A landscape with many peaks, sampled at points; each row gives a point and its height.
A climber steps from a point to whichever of its 2 nearest points has the largest rise for the distance, and stops where none of them is higher. Distance is the straight distance between rows; heights are no part of it.
(76) height 527: [ 87 103 142  92 108 135 128  81 124 127  78 141  79 172 158 122 176  80
 167 114 113 130 163 162 159 110 135 111 145  91  91 171  87 153 155 153
 138 146 106 101 105  99 105 161 103 175 102 150 194 177  77 135 159 190
 111 122 148 126 136 171  63 119  92 129]
(409) height 341: [151 147 108 175 186  94 101 153 118 147 124 127 127 105 103 157 145 150
  78 154 152 170  62  81 137 137 165 106 129 140 203  96 177 152 143  81
  92 136 132 129  89 143  99 140 110  94 145 133  96 127 188 104 176 176
 138 115 146 138 112 125 145 127 147 182]
(891) height 206: [135 100  80 183  22 144 139 117 102 156 163  89 134 166  92 118 110 142
 135 121 147 110 150  81 112 123 131 201 135  99 128 112 109 127 113 166
 132 143  98 122 158  79 206 150 111 154 173  97 144 137 155 140 132 116
 106 105 137 124 125 133 110 132 143 152]
(452) height 660: [139 129 119 138 158 142 103 147 116 121 118 176  96 142 141 123 138 156
 179  98 108 157 121 121 142  67 147  69 109 128  88 150 107 128 103 113
 132 164 146 182 104 112 123 153 117 159 105 141 134 140 164  66 129 147
 119 137 102 165  77 126  87 124 103 159]
(1013) height 711: [ 94 161 142 177 157 117  90 134  96 127 121 153 113 176 112 127 161 138
 191 106 136 180 111 137 144  76 134  19 123 110 104 172 110 140  86 111
 136 168 135 176 122 136 137 177 132 121 120 173 192 145 149 108 137 166
 119 145 124 134  99 113  80 169  87 128]
(1026) height 350: [153 121  98 139 133 162 143 192 142 119 163 120  83  60 153 119  61 122
 113 120 157 169 120 123  91 128 102 173 116 183 120  70 121 103 110 134
 149 117  97 144 140 167 145 111 116 138 142 132  38 148 193 154 109 122
 186 134 122 116 159 133 180 152 113 133]
(748) height 295: [158 189  99 118 138 145  64 105 141 104 133 156 133 119  59 144 105 194
  60 104 122 160 137 110 121 104 156 109  72  80 148  98 161  88 103 107
 170 121 136 140  96 101 121 151 116 142  93 138  95 153 143  79 153  79
  91  92 123 111 100  93 115 139 167 138]
(173) height 279: [123 150 115 149 209  88 115 163 118 161 137 141 184 138 122 147 122 130
 102 147 113 108  74 115 126 159 148  86 117 164 169  76 125 115 127 116
  96 146 189 154 130 156 138  95 148  93 137 123 153 125 166 132 129 145
 100 164 140 135 138 143 145 150 133 133]
(771) height 465: [143 131 142 148 203  92 122 143 137 153 143 109 178 148 107 118  92 143
 154 112 149  52 130 108 108 129 164 129 177  92 190 139 166 152 132 128
  92 125 133 100 150  92 127 125 139  80 177 131 139  80 107 110 138  70
 110 103 120 150  85 150 164 156 174 148]
(535) height 362: [138 131 134 114  72 116 100  94 182 122 163  71 110  94 123 121  97 141
  77 138 177 166 156 146  77 129 128 101 149 102 153 131 166 108  69  99
 180  99 148 125 103 139 110 157  72  73 121 112 163 129 105 176  70 106
 110 141 193  46 131  88 151 117  83 128]
(513) height 301: [142 134 119 135 133 152 115 178 157 104 120 103 124  65 131 128  92 151
  49 147 150 185  98 133 104 170  73 165  90 179 107  84 117  88 100  92
 180  95  92 128 125 181 128 127 124 119 107 119  53 154 173 141 140 141
 133 147 119  85 168 129 196 142 132  84]
(864) height 554: [140 127 131  79 188  98 181 130 144 134 112 143 140 125 144 159 116 151
 167 157 138 119  79 125 140 131 143 122 124 156 172 125 140 122 144 118
  86 106 122  97  76 103  89  93  75 110 129 130 118 122  84 151 105 108
 173 109 129 108 109 138 114 103 151 126]
(375) height 525: [171 107 100 129  81 159 158 118  89 111 119 134 105  93 172 121 179 112
 120 151 123 110 149  98 129 110 133 208 146 121  87 120 124 136 194 151
  90  85 108  95 128  96 117 102 102 188 101 110  68 111 140  58  89 176
 166 110 115 140 168 121 146 101 161 145]
(89) height 246: [128 102  73  85 113 119 147 154 137 132 109 156 169 129 110 151 168  97
 163 168 137  93 122  98 148  99 133 130  98 135 140 137 119 107 128 119
  98  74 152 167 170 153 137 100 155 121 118  79  92  80 128 132 127 105
 135 119 136 161 117 111  95 116 142 131]
(987) height 448: [ 77 149 155 148 136 131  98 116  87 123  88 136  96 124 155 130 151  96
 151 140  86 123 125 140 153 159 100 116 137 139  74 159  94 106 156  73
 133 160 105 121  98 155 100 166 190 114 100 140 133 137 131 156 116 233
 146 169 103 109 143 171 138 109 108 136]
(982) height 195: [101  62 130 160 118 138 169 150 114 174 134 120 107  93 194 101 138 136
 146  75 108 147 130 102 124 116 119 138 139 176 112  86 131 147 103 175
 105 160 144 213  96 203 137 127 151 158 106 134 111 177 212 107 134 135
 106 142 165 169 134 135  83  98 115 176]
(259) height 273: [129 120 111 111 119 136 132 155 126 124 102 156 193 146 121 119 147  99
 169 153 112 104  85 109 178 113 111 132  93 134 131 188 120 141 125 107
 149 112 117 144 191 138 137 122 252 125 125 107 114  69 106 108 158 101
 108 134 105 165 121 107 105 126 115  96]
(428) height 290: [151 104 182 107 104 148 118 107 137 147  87 100 102 136 204 118 116 138
 136 111 150 132 103 166 129 164 101 156 183 136 137 147 163 182 156 120
 129 129  69  51 131 120 111 132 111 153 137 142 132 110 103 100 140  82
 170 107 168  92 163 140 129  63 142 118]
(520) height 171: [124 117 125 106  72 134 117  65 138 161 106 108  79 158 139 125 115 128
 161 129 151 184 174 189 120 116 129  87 154  87  91 166 106 149 116 126
 191 123  97  74 106 106 129 183  46 126 120 170 197 166 136 174 100 139
 138 111 149  80 136 135  59 113  89 160]
(320) height 196: [132 125 148 126 126 104  62  85 143 153 113  88 106 144 140 112 132 177
 109 108 170 166 159 140  95 116 126 109 162 111 106 169 139 134 132 100
 164 106 120  66 132 143 102 202  31 105 108 170 160 147 114 156  96 141
 124  87 189  65 160 119 111 118 148 128]
(527) height 472: [119 109 134 134 120 109 114  94 119 137 111 115  95 104 129 127 130 109
  91 133 103  75 141 114 100 141 150 151 161 100 170 138 138 109 149 133
  97 138 143  82  94  96 138 145  97  94 141 142 135 112 142 134 130 153
 132 117 121 135 106 177 141 108 141 215]
(1062) height 287: [131 133  88 124 150 110 135 149 104 147 137 125  80  87 106 154 138 147
 148 146 129 169 132 147 110  99 141  89 112 209 111 116 128 116 161  63
 143 106 175 169 159 168 112 136 125  79 144 135  82 136 201 188 105 175
 148 149 101 118 143  99 137 147 122 134]
(411) height 435: [115  87  85 135 106 122 119 165 139 133 120 101 113 130 133  98  81 123
 125 125 128 113 197 130  65 113 164 125 148 137 128 106 145 142 128 114
 138 148 187 177 187 117 134 158 107  81 151 135  94 126 189 150 110 122
 166 111 137 178 124 126 144 153 123 180]
(678) height 518: [102 163 126 110 108 116 144  83 121 119 142 113 100 110  80 140 107  94
 124 159 158 103 139 176 118 171 111  98 167 112 165 107 146  90 125 140
 131 133 139  87  74 126 120 123  84 124 151 120 192 128 118 182  87 183
 112 161 108  77 126 159 125 131 115 136]
(492) height 420: [116 134 168  90 152 134 106  68 152  52  94 140  80 116 151 127 114  96
 114 112 101 114 185 196 108 158 105 113 173  91  95 128 109 103 124 117
 158 130 116  82 109 106  78 104  83 158  93 122 119 120  46 126  77 105
 152 108 125  82 125 113 137 124 136  73]
(774) height 194: [112 105 150 128  87 122 140 131 127 182 161  93 157 112 128 110 115 129
 166  97 130  46 170 107 128 120 112 162 136 104 132  92 118 130 107 180
  92 145 131 156 174 151 190 126 125 155 127 100 147 119 186 114 111  83
  84 151 130 167 129 118  96  95 147 177]
(791) height 45: [121 115  92 185 141 120 158 147 107 141 180 104 179 159  77 112 137 124
 107 107 116  63 131  63 123 129 157 161 169 113 140  83 136 102  90 167
  58 103 163 181 125 135 129 112 106  91 135  88 144 132 130 166 126 149
  63 149 152 146 151 110 159 157 149 136]
(759) height 401: [107 121 115 139 114 126  99 165 133 111 101 105 147 158 136 100 106 101
 103 154 115 112 168 131  84 157 135 150 160 101 153 111 137 150 137  99
 117 152 159 162 210 107 137 140 145  76 164  98 128 120 125 150 109 137
 127 100 146 172 158 134 156 175 132 126]
(169) height 148: [ 93 106  85 153  41 162 163 132 114 105 138 121  97 139  75 107 159  89
  91 124 105 155 139  93 146 118 147 191  97 111 140 131 142 124 109 206
 146 154 114 116 146 109 184 149 185 140 155 140 102 138 131 126 242 125
 118 100  94 171 104 179 119 155 127 125]
(200) height 467: [103 118 191 103 196  93 165 121  95 114 169 115 103 113 168 106 152 124
 159 113 114  97 158 163 149 133 120  84 151 146  94 138  87 127 132 154
 112 137 153 127 102 149  96  97 178 157 116 165 133 131  91 124 126 128
 147 164 110 158  82 154 116 105 124 111]
(291) height 378: [187 168 151 178 181  87  99 141 131 136 138 134 119 106 110 136 116 173
  72 106 144 137 105 105 111 139 169 128 136 133 192  98 173 154 166 111
  88 125 143  98 112 110 119 118 114  99 139 156  96 120 154  75 174 119
 127 115  94 131 111 147 179 152 192 143]
(525) height 312: [135 150  97 147 168 129 117 162 112 145 149 133 143 108 157 118 110 157
 164 149 146 179 120 142  82  82 132  92 100 192  91  97 103 154 144  62
 146 128 181 197 193 166 125 129 118  98  89 125  95 138 209 133  72 189
 130 146 129 144 172  66 136 179 111 125]
(992) height 543: [136 138  94 163 108 144 165 172 119 155 167 166 138 119 144 129 136 129
 157 113 127 175  51 101 159 105 141 147  70 181 143 119 131 133 121 172
 142 162  88 141 132 120 164 103 193 177 143 128  77 101 153  75 139 127
 181 144  72 182 115 109 137 142 101 112]
(32) height 363: [126 171 129 130 136 127  94 155 154 118 131 135 163 111  92 138 110  90
 150 133 132 111 110 135 146 116 134  66 113 130 151  87 141  86  72 114
 140 146 151 182 130 147 148 120 165 118 141  87 139  59 142  99 109  88
  98 162 128 151  83  71 117 133 119 143]
(647) height 426: [148 102 112 107 133 157 169 159 171 146  95 151 135 154 151 147 133 139
 137 143 118 191  45 108 176 120 113 165  94 157 131 128 127 154 149 145
 138 102  76 107 101  98 104  91 126 166 142 144 107 130  87  95 158 108
 209  78 125 140 149 139 128 116  99  83]
(614) height 218: [150 101 128 118 110 115 149 142 119 158 123 144 144 118 157 120 158 126
 149 115 128 114 152 127 132 118 133 133 140 150 119  84 114 157 119 151
 106 122 174 158 160 154 158 124 124 173 109 118 119 156 180 120 124 130
  97 133 165 154 160 117 111 100 111 153]
(245) height 412: [ 93 153 144  94 129 123  87 103 122 133 104 144  80  75 168 128 130 147
 169 150 142 153 108 181 147 144 104  94 146 173  68 140  91  84 145  74
 140 146 104 131  84 169 125 135 142 137 110 151 142 123 182 166  61 188
 112 196 109  93 141 131 117 119 110 131]
(436) height 146: [150 115 125 132  70 138 154  92 143 124 125 100  42 142 137 131 124 126
 121 119 159 206 147 176 106 127 117 138 161 131 118 134 122 145 136 170
 159 139  79  70  87 107 106 142  38 152 120 147 146 157 106 155 100 139
 161 104 154  83 153 144 101 100 112 115]
(396) height 144: [117 117 142 136 118 142 181 136 124  90 146 103  74  86 168 122  85 104
 167 135 119 121 191 157  81 139 127 127 154 143 146 113 110 124 136 163
 139 159 117 103 155 104 110 118 141 109 166 145  77 113 106 164 109  95
 196 108  92 140 113 157 145 125 116 150]
(657) height 517: [123  97 155 122  86 136 139  86  92 133 119 120  74  81 146 106 158  71
 127 120 107 103 157 144 136 152 140 144 130 112 140 116 112 107 159 171
 121 139 109  86  71  98 124 126 133 165 125 148 123 127 153 114 126 154
 111 121 119 126 101 206 101  72 159 190]
(787) height 471: [122 162 133  75 120 135  95  85 141  68 110 137  75  96 109 130  98  77
 109 152 132 123 182 208  85 148 127 121 160 117 131 110 119  91 147  81
 157 104 151  98 109 114  92 129  95 103 114 123 138 107  97 162  65 149
 128 145 133  90 144 152 138 129 114 146]
(755) height 492: [148 101 147  81 152 101 165 133 133 162  93 127 128  90 146 152 157 149
 108 155 137 128 132 145 152 123 121 163 138 163 138 116 129 149 178 120
  91  80 125  78 124 139  90  78 104 131 125 138  93 140 130 137 121 136
 148 117 160  90 176 160 146  88 169 105]
(764) height 339: [104 159 194 135 148 110 101  91 107 112 120 145 157 171 144 141 159 132
 151 132 117 125  78 137 179 167 118 120 108 138 105 181 112 175 161 108
 139 155  89 101 139 133 129 129 229 167 117 140 176 132  65  83 176 129
 127 155 109 118 120 154 120 118 120  61]
(892) height 583: [ 98 137 152 130 167 129 138  82 104  76 117 168  78 172 140 136 162 134
 145 111  93 151 145 182 179 115 127  98 168 130  82 155  89 151 180 158
 121 167 128 107 131 110  93 106 139 176  99 141 157 167  75 136 122 171
 128 122 121 127 155 161 122 149  98  75]
(105) height 308: [111 115 110 143 191  54 120 129 150 164 139 139 171 118 109 150 133 159
  92 159 149 106  98  85 130 137 156  89 136 130 174 133 160 113 120  69
 109  89 174 156  95 164 106 152 101  62 127 139 149 121 145 156 155 192
  96 117 160 115 111 141 155 119 123 171]
(857) height 283: [152 105 149 119  58 157 130  93 143 165 167 108 140 143 103 135 131 142
 133 140 185 153 102 132 180 126 102 135 113 116 107 155 124 107  78 139
 132 101  75 114 105 148 163 147  88 156 141 116 163 139 133 166 130  78
 100 152 130  69 131  84  87 102 118 106]
(193) height 259: [127 130 116  99 142 124 128 179 148 119 102 157 175 105 130 140 120 129
  53 152 128 161  94 120 115 139  84 163 109 161 106  94 127 114 118  78
 140  81 154 163 151 185 113 102 126 128  86 112  86 140 159 132 139 152
 104 125 176 105 202  90 154 136 153  78]
(995) height 235: [ 95 123  48 112 122 115 186 191 140 143 140 152 141 124  88 126 150  90
 149 173 115 102 143 123 145 110 157 113 108 177 135  79 110 100 133 154
  92 100 182 182 148 140 143  91 126 110 162  83 115 120 147 170 111 168
 138 137 134 170 153 130 126 137 120 148]
(580) height 470: [132 115  93 146 117 145 147 143 148  92 134 124 111 152  98 109 137 123
 184 122 138 130 197 120  88  67 158  62 128 139 131 133 152 150 125 125
 138 144 176 172 212 118 127 143 129  80 158 109  89 108 141 144 116  94
 145  92 124 188 109  98 111 181 138 115]
(838) height 657: [107 147 153 160 124 118  92 104 109 139 140 127 153 182  78 130 147 137
 164 116 132 109 106 110 147  91 135  82 117  95 110 215 125 153 101 124
 123 162 109 139 145 120 156 191 161 110 137 136 201 129 100 112 169 148
 103 143 123 139  93 128  81 142 107 113]
(384) height 431: [132  89  87 127 103 137 104 144 130 130 102 104 140 137 116 131 130  96
 101 146 118  85 123  77 116 137 158 169 101  78 180 145 159 110 149  96
  96  83 124 122 113 115 164 166 123  82 156  95 106  81 133 128 155 141
 147  87 135 150  90 133 140  92 139 202]
(266) height 377: [ 85 179 204  80  93  99  55  86 123 130 102 130  82 114 149 108 140 120
 150 133 141 144 141 190 178 167  92  83 140 144  64 143  79  99 113 102
 167 161  95 106 108 162 148 153 193 138  93 161 187 149 164 170 108 181
  65 227 118  48 130 138 112 115 112 118]
(348) height 118: [140 126 112 135  59 142 160  63 116  84 140 114  59 147  72 140 125  96
 109 142 177 197 129 158 129 122 155 125 143 109 147 148 130 144 147 143
 170 130  99  43 131  78 110 145  56 103 167 138 153 117  78 166 133 173
 154 129 114  78 107 134 109 137 116  95]
(583) height 374: [175 156 142 128 138 127 121  81 113 106 102 149 172 129  93 123 150 143
  61 136 112  63 150  72 124 146 119 219 128  65 133 128 130 122 200 128
  72  71 149  80 113  97  96  77  66 141  86  98 114 146  80  87 107 164
  83 117 149  90 181 125 169 112 178  90]
(867) height 305: [116 118 152 168 124 150  92 164  81 133 107 144 178 179 173 134 163 123
 144 141  92 134  75  87 150 131 113 155  92 119  99 203 114 167 151 102
 135 170  82 123 156 139 128 152 248 133 116 127 129 112  92  84 175 150
 133 125 101 144 109 136 128 148 111  86]
(1059) height 422: [163 146 118 194 181 101 121 113 125 139 140 133 168 180  95 148 115 159
 120 136 148 127 101  92 110 131 160 110 159 146 202 113 174 180 163 115
  75 125 120  95 129  91 106 108  68  94 181 129 143 105  93  99 131 108
 130  92 126 120 119 140 153 159 174 128]
(498) height 469: [171 152  82 111 150 158 160 174 157 119 135 146 123 112 126 176 123 136
 115 114 123 188  61 107 156 110 120 150  43 174 112 120 118 100 119 126
 166 118  61 114 104 121 143 102 142 163 119 131  40 124 120 112 117 129
 204 126  77 150 125 117 156 137 111 122]
(315) height 516: [126 158 149 149 177  92 181 134 119 123 170 127 110 133 110 135 141 134
 175 145 133 123 128 161 137 142 123  86 156 176 126 119 130 162 152 149
 114 133 151 116 173 128 104  82 175 140 174 144 120 140 127 145 114 111
 146 160  85 150 121 127 134 146 109  88]
(175) height 507: [131 172 133  94 154 116  83 129 134 128 100 129 159 144 127 115  97 129
 156 128  99  25 169 145 113 161 143 134 143  92 182 117 154 130 155 108
 104 160 143 102 160  69 145 116 161 122 162 110 136  92 137 111 108  79
 123 127 107 163 111 162 115 132 170 175]
(378) height 379: [112 158 193  89 145 123  81 106 135  97 123 149 114 112 133 117 157 137
 167 106 140 123 122 161 174 137 111  87 126 107 108 193 104 102 127 103
 166 132  81 116 116 120 139 134 212 151 104 165 134 125 105  93 141 101
  86 161  92 113  89 121 101 118 137  91]
(13) height 557: [146 136 122  77 181 155 104 148 131 148 101 160 192 115 146 152  98 130
 150 143  96  66 120 124 112 156 136 141  93  91 158 119 141 102 131 102
  97 112 139 137 105  90 121 105 115 128 132  96 114  63  95 105  81  64
 144 123 107 151 120 107 148 124 137 154]
(1005) height 255: [144  81 196 131  84 136 101  90 105 139 122  69 120  89 207 113 110 143
 146 122 161 128 151 142 129 122  93 154 159 124  82 190 155 163 153  95
 138 108  90  73 150 145 139 166 157 130 125 160 114 130 150 117 117  90
 123 114 145  98 131 118 138  92 150 160]
(313) height 247: [131 120 119 108 121 151 164 156 129 188  89 160 186 175 180 113 148 110
 127 124  90 109  76 118 166 163 116 201 114 122  90  85  92 176 151 189
 100 167 114 128 122 100 156  35 127 196 103 125 174 168 111  82 114 119
 125 132 116 161 215 155 111 101 128 117]
(595) height 261: [ 98 134  65 104 124 103 162 164 146 140 146 115 130  98  75 130 115 104
 103 194 133 153 146 162  92 137 151  85  99 193 153  57 131 102 155 111
 141 129 196 149 202 151 139 109 128  78 151 109  91 120 199 224 120 165
 126 142 121 125 176 125 129 162 111 123]
(1065) height 226: [129  85 162 131  90 121  69 102 117 154 109  70 125 159 154 106 111 180
 117 107 150 144 138 123 115 126  99 138 149 115  96 192 143 139  95 118
 184 142  92  98 152 161 152 180 140 109 109 164 150 171 154 141 145 106
 117 106 162  91 144 119 132 118 125 144]
(454) height 332: [136 195 101  83 158 146  69 129 151 112 144 171 172 109  72 147  74 161
 118  87 132 139 102 135 133 103 161  86  72  97 166  86 136  98  83  91
 148 139 147 192 120 115 141 133 109 131 130 113 137  89 177  93 136  55
  99 148 111 142  79  70 119 156 154 139]
(457) height 119: [101 117 124 146  86 144 158 110  91 107 131 137  87 106  75 101 165  97
 109 137 117 127 146 110 167 118 132 134  77 118 112 143 114  93 125 154
 170 117 132  96 103 110 136 150 196 128 131 155 101 144 151 138 198 171
 125 145  81 131  71 173 122 144 139 133]
(504) height 484: [ 50  94 153 160 117 145 119 111  98 111 109 107  83 137 199 109 169  97
 166 103  86 112 152 140 151 136 101 120 165 110  85 161  83 125 130 149
 113 162 102 136  79 139 110 168 160 143 120 159 158 152 113 142 125 184
 138 142 133 145 113 183  89 105  94 157]
(10) height 432: [176 140 137  69 107 117 153  95 145 109  78 133 134  92 119 156 147 121
  57 165 145 119 170 114 106 120 113 204 142 120 147  92 135 132 175 113
  78  50 151  79 123 128  79  70  64 129 101 123  71 120 104 100 106 150
 104  91 175  86 167 122 154 106 197 106]
(484) height 249: [141 155 105 126 154 109 129 164 172 170 126 145 193 100  98 151 117 155
  80 121 135 109  99 102 127 118 113 140  88 159 170  98 156  98 104 101
 120  95 167 178 148 172 139 107 113 105 126 101 129 119 148 133 171 107
 101 155 142 117 162  94 156 149 149 120]
(480) height 94: [107  77 139 177 127 118 148 106 111 121 149 124 124 147 105 110 176 110
  98 127 115  85 132  83 169 112 123 161 121 137 129 156 125 116 149 159
  93  88 130  99  99 145 128 142 162 121 118 132 126 137 100 149 179 166
 104 123 117 152  98 173 125 128 153 117]
(401) height 478: [130 141 129 109 175 112 147 163 122 151  90 173 154 183 168 146 153 122
 135 138 103 179  49 129 163 146 138 149 118 170 150 124 110 177 173 120
 122 154 109 133 124 101 103  76 145 171 100 116 147 139  91  82 155 145
 161 102 118 155 155 145 125 124  96  67]
(686) height 402: [199 130  81 136 167 148 177 180 164 109 173 151 130  82 159 109  90 163
 114 115 121 145 109 114 108 116 122 138  87 164 137  76 131 117 120 170
 145 121 102 143  97 111 131  94 112 135 150 150  35 127 164 104  99  94
 192 120  79 147 125 115 163 152 137 140]
(760) height 508: [116 112 107 133 113 104 142 134 151  75 163 103 106 135  74  94 149  87
 130 122 140 152 200 129  99  89 132  54 144 144 155 156 157 120  93 136
 171 109 196 189 174 159 100 148 138  45 135 103 148 136  94 171 140 102
 127 113 160 130  80  70 130 152  90 110]
(834) height 491: [176 132 166 129 193  96 155 140 174 141 138 131 148 109 157 169  90 178
 133  97 147 129  79 102 136 125 128 129 127 117 203 146 179 141 100 119
 111  82  82 109  72 116  93 122  88 118 136 118 118 115  84  92 135  73
 174 117 164 116  95  93 160  96 150 131]
(1001) height 421: [124 121 176 139 130 136 117 110 131 117 160 109 114 100 138 116 117 119
 166  94 138 117 111 138 154 129 109  95 125 122 112 160 127 114  76 169
 149 132 109 154  93 149 135 146 172 160 122 144 159 115  92 108 145  88
 132 159 135 130  60 128 128 100 101 107]
(433) height 340: [133 163  99 139 156 122  76 168 118 144 136 140 172 164 109 129  93 169
 135 119 143 173 114 129  56  88 136  68 109 141 114 112 143 146 100  80
 155 156 169 208 197 147 141 161 142  93 110 131  99 149 178 114 135 123
 114 100 128 151 145  86 136 191 103 109]
(23) height 436: [152 127 177 112 176  93  89 123 175 137 135 109 124  87 147 131  80 168
  90  85 151 136 114 113  92 162 121 100 147 107 180 109 177 101  75 122
 125 108 139 133  87 167  99 121  95  87 137 150 127 131 124 132 133  72
 128  97 183 110 105 106 140 111 145 147]
(338) height 69: [128 104 104 173 156 146 159 146 118 112 174 129 159 140  87 129 138 138
  88 118 112 122 118  66 139 118 135 169  97 113 112 123 125 105  99 171
 112 118 142 168  98 125 127 121 124 123 124 121 111 146 107 139 173 108
  89  92 121 153 107 126 144 152 171 106]
(398) height 370: [112 131  99 145 133 130 103 178 145 141 105 111 170 185  93 144 114 132
 103 143 133 140 106 115  97 128 133  98 117 119 156 142 147 150 115  85
 157 129 150 173 203 115 130 175 137  63 141 119 132 112 130 143 171 126
 101  89 139 136 152 130 142 170 130 104]
(1040) height 176: [117 107 105 187  40 146 109 134 115 124 168  85 115 145  61 115  95 105
 109 102 125 110 165  84 123 131 146 151  93  82 160 128 148 109 111 190
 143 156 116 115 157 107 211 160 174 126 156 112 135 105 143 122 186  92
 126 109  80 160  84 140 130 134 143 177]
(227) height 326: [134 120 179 115 136 122 139 105 154 113 102  98  82 141 206 111 102 142
 136  90 133 146 162 162  95 164 135 140 193 124 154 129 142 198 116 168
 161 166  87  76 130  97  97 115  88 142 145 171 156 146  86 130 141  49
 155 102 141 119 130 161 113 116 128 109]
(553) height 321: [152 121 154 123 146 135 139 129 117 125 100 139 187 104 175 137 158 135
  75 143  97  90 121 100 150 187 105 213 127 103 103  86 104 130 141 142
  92  81 136 106  99 137  96  61 132 153  67  93 121 137 119  88 123 155
  91 154 137 121 171 142 168 106 162  87]
(262) height 168: [135 107 136 115 108 156 167 130 123 129 175 104 118 112 154 115  69 129
 171 123 123  78 201 136  88 119 116 139 163 116 108 136 111 113 113 168
 129 138 121 152 167 124 160 137 121 135 147 129 135 109 122 143  76  31
 135 139 108 128 106 109 131 112 133 153]
(576) height 570: [107 144 156 136 141  89 164  92 114 111 173 101  67 139  86 151 141  96
 162 139 145 128 149 177 130 159 127  92 193 143 166 125 139 161 169 176
 102 152 128  88 104 115 108 105 126 147 166 135 169 133  77 170 125 164
 129 146 133 117 130 140 122 121 112 117]
(135) height 369: [113 145 166 110 126 145 140  89 131  94 120  94  95 162 154 132  84 132
 129 120 115 105 173 191 112 162 102 137 174  73  90 151  93 139 131 135
 146 186 112  92  98 112 129 133  90 155 134 148 171 145  77 144 103  81
 147 123 108  99 140 155 134 128 101 107]
(448) height 240: [112  95 102 150  23 192 144 120 118 151 144  99 163 150  93 119 116 103
 115 121 149 126 109  76 151 120 104 190  97  93 112 125 124 114  69 178
 119 150  79 152 134 142 191 161 101 176 132 101 179 123 111 154 152  93
 105 135 159 122 116  98  97 127  93 144]
(640) height 394: [124 137  94 129 106 156  85 163 151 128 134 118 142  88 101 137 105  89
 101 139 124 100  96  92 137 131 149 129  97 110 183 117 149  90  65 104
 116 133 131 166 106 134 159 128 119 109 156  76 123  79 140 114 132 114
 144 141 136 166  86  91 145 123 114 201]
(615) height 569: [163  98 136 112 107 139 170  90  82 141 122 140  76  29 182 125 185  96
 149 139 104 107 137 132 143 127 134 164 141 150 115 114 124 118 200 168
  65 101 122  62  79 121 108 108 122 172 128 128  66 102 154 110 103 166
 147 134 130 139 132 154 102  58 155 175]
(850) height 322: [164 120 136 114  63 154 136 111 155 132 147 106 114 104 109 131 123 130
 114 130 186 162 152 154 124  94 111 127 129 145 112 135 149 114  90 105
 164  73 117 132 163 168 159 144  81 132 115 123 142 135 127 161  96  91
  87 154 173  73 173  48 112 112 119  99]
(91) height 397: [144 131 138 125 140  91  91 116 167 114 140  97 104 113 139 136  78 159
 115 116 144 150 161 135  65 137 133  85 155  96 160 134 161 122  95  89
 152  99 170 116  62 135  82 155  63  48 151 164 162 127  96 181  95 122
 146  94 161  94  91 115 163 120  94 171]
(1056) height 600: [154 126 102 138  75 184 132 108 115 147 134 148 143 123 164 120 144 134
 110 132 127 157 105 114 167 135 120 201 105 133  81 126 105 133 194 146
 140 145  76 105 136  96 181 103 114 195 104 113 108 126 190  80  97 129
 157 136  97 109 178 109 144 119 131 132]
(633) height 531: [132 143 134 104  94 152 107 135 129 125  78 164 141 146 156 149 148 107
 123 136 111 144  99 158 138 126 131 152 107 121 103 111 108 142 177 117
 142 136 130 110 163  94 131 108 149 191 116 112 121 132 141  86 132 136
 148 108 104 139 166 159 119 137 133 116]
(56) height 608: [109 128 113 133 136 152 138 148 102 151 134 177 131 131 168 102 135 141
 171  94  92 157 111 135 149  98 125  95  96 164  83 118  99 131 106 162
 144 185 130 194 127 142 151 123 179 180 130 157 108 134 148  77 152 113
 160 154  81 194 109 158  93 132  98 134]
(702) height 647: [ 93 158 155 137 182 130 100  93 102  85 136 166  92 213  99 120 172 128
 145 118 115 153 102 155 166 109 122  87 131 141  66 175  97 161 113 107
 120 179 136 153 113 145 109 135 149 157 115 149 204 176  94 122 133 225
  97 168 120 118 126 123  96 176  85  70]
(466) height 282: [125 105 153  83 134 151 122 157 127 151  78 179 192 136 159 119 165 146
  64 128  73 122  72 106 148 170 108 193  85 109  70 102  92 147 137 148
 114 130 143 166 116 146 143  67 150 191  48  99 122 164 129  78 147 135
  81 133 124 142 176 139 133 113 148 104]
(340) height 601: [ 77 140 150 161 147 111 106 131 112  83 123 128 107 202  91  99 158 100
 132 116 101 116 175 147 115 114 121  93 119  95  96 190 118 116 117 137
 157 169 141 133 155 122 131 189 177  97 107 145 153 152  93 143 187 158
  98 103 127 153 107 154 120 161 121 104]
(637) height 25: [129 140  88 161 149 139 173 146 115 115 182 111 221 142  67 134 107 152
 130 134 156  72 103 101 142 126 129 136 147 124 140 108 142 106  82 134
  61  86 146 174 132 143 136  87 104 119 158  61 158 124  74 160 104 110
  92 152 148 135 146  76 174 143 124  67]
(281) height 615: [150 184 106  93 196 106 188 132 134 156 151 178 215 139 110 182 125 170
 206 140 106  73  89 126 133 114 162 105 120 121 145 128 129 137 154 132
  66 102 123 122 115  77 116  91  99 131 143 106 139  92  86 101  68  86
 157 138 126 144 111 100 122 124 146 140]
(521) height 549: [ 89  93 105 129 108 121 150 141 141  93 112 126 117 164 130 114 141  97
 121 136 100 125 213 140  91 119 118 112 146 107  97 173 128 118  99 124
 182 122 181 151 179 146 104 187 166  65 131 131 135 161 105 196 144 116
 133  99 150 117 119 123 115 148  95 102]

Two climbers start at each pair of points below. Name the first point that both come to, or write never.
(454), (173) => never
(995), (193) => (1013)
(245), (513) => (1013)

Call two points neighbours if one is among the 2 nearest of the other. Go from one point of each pair to the other, from neighbour to neighbour, staying as high as possible. Name the lowest point that can't be avoided.
(615), (1056) => (375)
(1013), (614) => (982)
(615), (1013) => (647)
